The views of a scene show one set of named points, each view turned or mirrored, and shifted as a whole, with a little noise and some points left out.
In the rows, 100 means zero.

Scene 1
View 1
z166: [111 106 122 108  93 121  79 113 125  94 106 107  90 100 114 110]
z522: [ 91 110 114 104 104 127 114 146 131  98 130 110  99  80 134 126]
z438: [109 114 112 101 103 102  77  86 119 100 100 114  87 112  96 108]
z867: [ 96 121  90 100 125  99 100 101 122  96 122 121  97 105  98 114]
z710: [ 81 119 139 100  79 130 116 103 125 116 109 115  71  83 130 133]
z420: [ 79 125 131  99  92 118 109  96 120 107 113 118  84  91 130 141]
z938: [ 93 123 129  98  88 110  88  74 116 107  95 118  77 104 110 125]
z272: [ 89 119 110  98 111 111 106 107 124 100 122 118  97  96 118 128]
z506: [ 90 125  97  99 119 100 106  97 122 102 119 122  93  99 105 127]
z750: [ 95 132 116  99 110  94  77  64 112  90 111 118 109 123 112 137]
z100: [ 77 119 128 102  87 130 131 119 131 116 116 118  74  70 132 131]
z695: [113 121  80  98 133  80  72  79 116  86 113 119 109 124  82 112]
View 2
z695: [111  84  71 118 147 128 130  99  93 117  81 113 111  89  95 139]
z710: [118 111 128  84 108  96  77 104  71  84  92  94 104 109 107  63]
z522: [114 144 115  84 108 123  78 116 100 111 111  79 108  95 115  84]
z438: [119  73  96 108 125 130 123  99  87 101  83 109 106 105 111 103]
z166: [128 101  98 109 104 125 108 105 100 102 100  91 105 101 107  78]
z100: [117 136 127  80 109  93  65 108  75  90  95  86 107 100 105  67]
z272: [110 116 110  89 127 114  89 104  86 105  92  98 110  98 107 101]
z420: [111 107 126  83 118 105  82 103  69  89  86 104 106 108 113  81]
z750: [108  73 108  96 141 127 114  92  70 101  76 119 109 109 119 118]
z867: [109 113  88 101 136 114 105 106  89 112  88 103 110  89  98 117]
z506: [105 116 100  96 137 107  97 103  84 109  85 104 111  92  98 113]
z938: [120  83 110 103 120 103 104  99  69  85  78 111 106 108 103  82]
View 3
z420: [122  90 110  94 104  98  99 122 102  98 103  83 113 103  83  82]
z272: [115  88 122  90 105  96 101 100  99  95 118  80  91 100  78  99]
z695: [105  76 135  89  94 113  65  68 104  70 102  78  61 111  64 153]
z938: [118  81 107  97  92 107  82 119 108  88  86  90 108 111  95 112]
z506: [113  82 123  97 103 101  86  88 102  91 117  76  77 100  76 100]
z750: [116  75 120  91  95 113  68  96 110  79  77  80  95 113  76 127]
z438: [113  80 122  81  94 100  82  99 104  79  92  85 101 117  77 144]
z867: [110  83 128  88  99 102  83  88 101  86 106  81  83 108  71 129]
View 4
z100: [ 68 100 120  78  93  97 116  76  90  90 134 132  71  93 114 111]
z506: [ 92  96 106  81 104  85 102  70 117 121  89 108  60 103  88 108]
z420: [ 74  97 115  89  82  92 112  72  96  99 124 128  66 105  94 105]
z695: [104  93 105  94 120  70 103  61 131 151  47  78  70 100  77 109]
z438: [ 90  97 119 108 106  78 123  56 106 133  68  79  91 101  92 112]
z867: [ 97  95 106  80 115  79 105  66 120 129  81 102  63  99  94 112]
z272: [ 91 100 111  81 108  84 117  70 103 113 100 114  69 102  96 114]
z750: [ 96  91 113 113  89  77 118  55 103 129  71  92  82 126  72 110]
z710: [ 62  97 126  98  84  96 123  69  87  93 128 121  84  97 106 108]
z166: [ 78 105 125  89 120  83 127  63  97 117  92  90  91  83 116 116]
z522: [ 91 110 114  60 128  91 128  70  93 102 121 122  74  94 124 123]

In a view up to two points have been moved. Name them for each view, in the order of its rows, or write none.
view 1 -> z438
view 2 -> none
view 3 -> z750, z867
view 4 -> z420
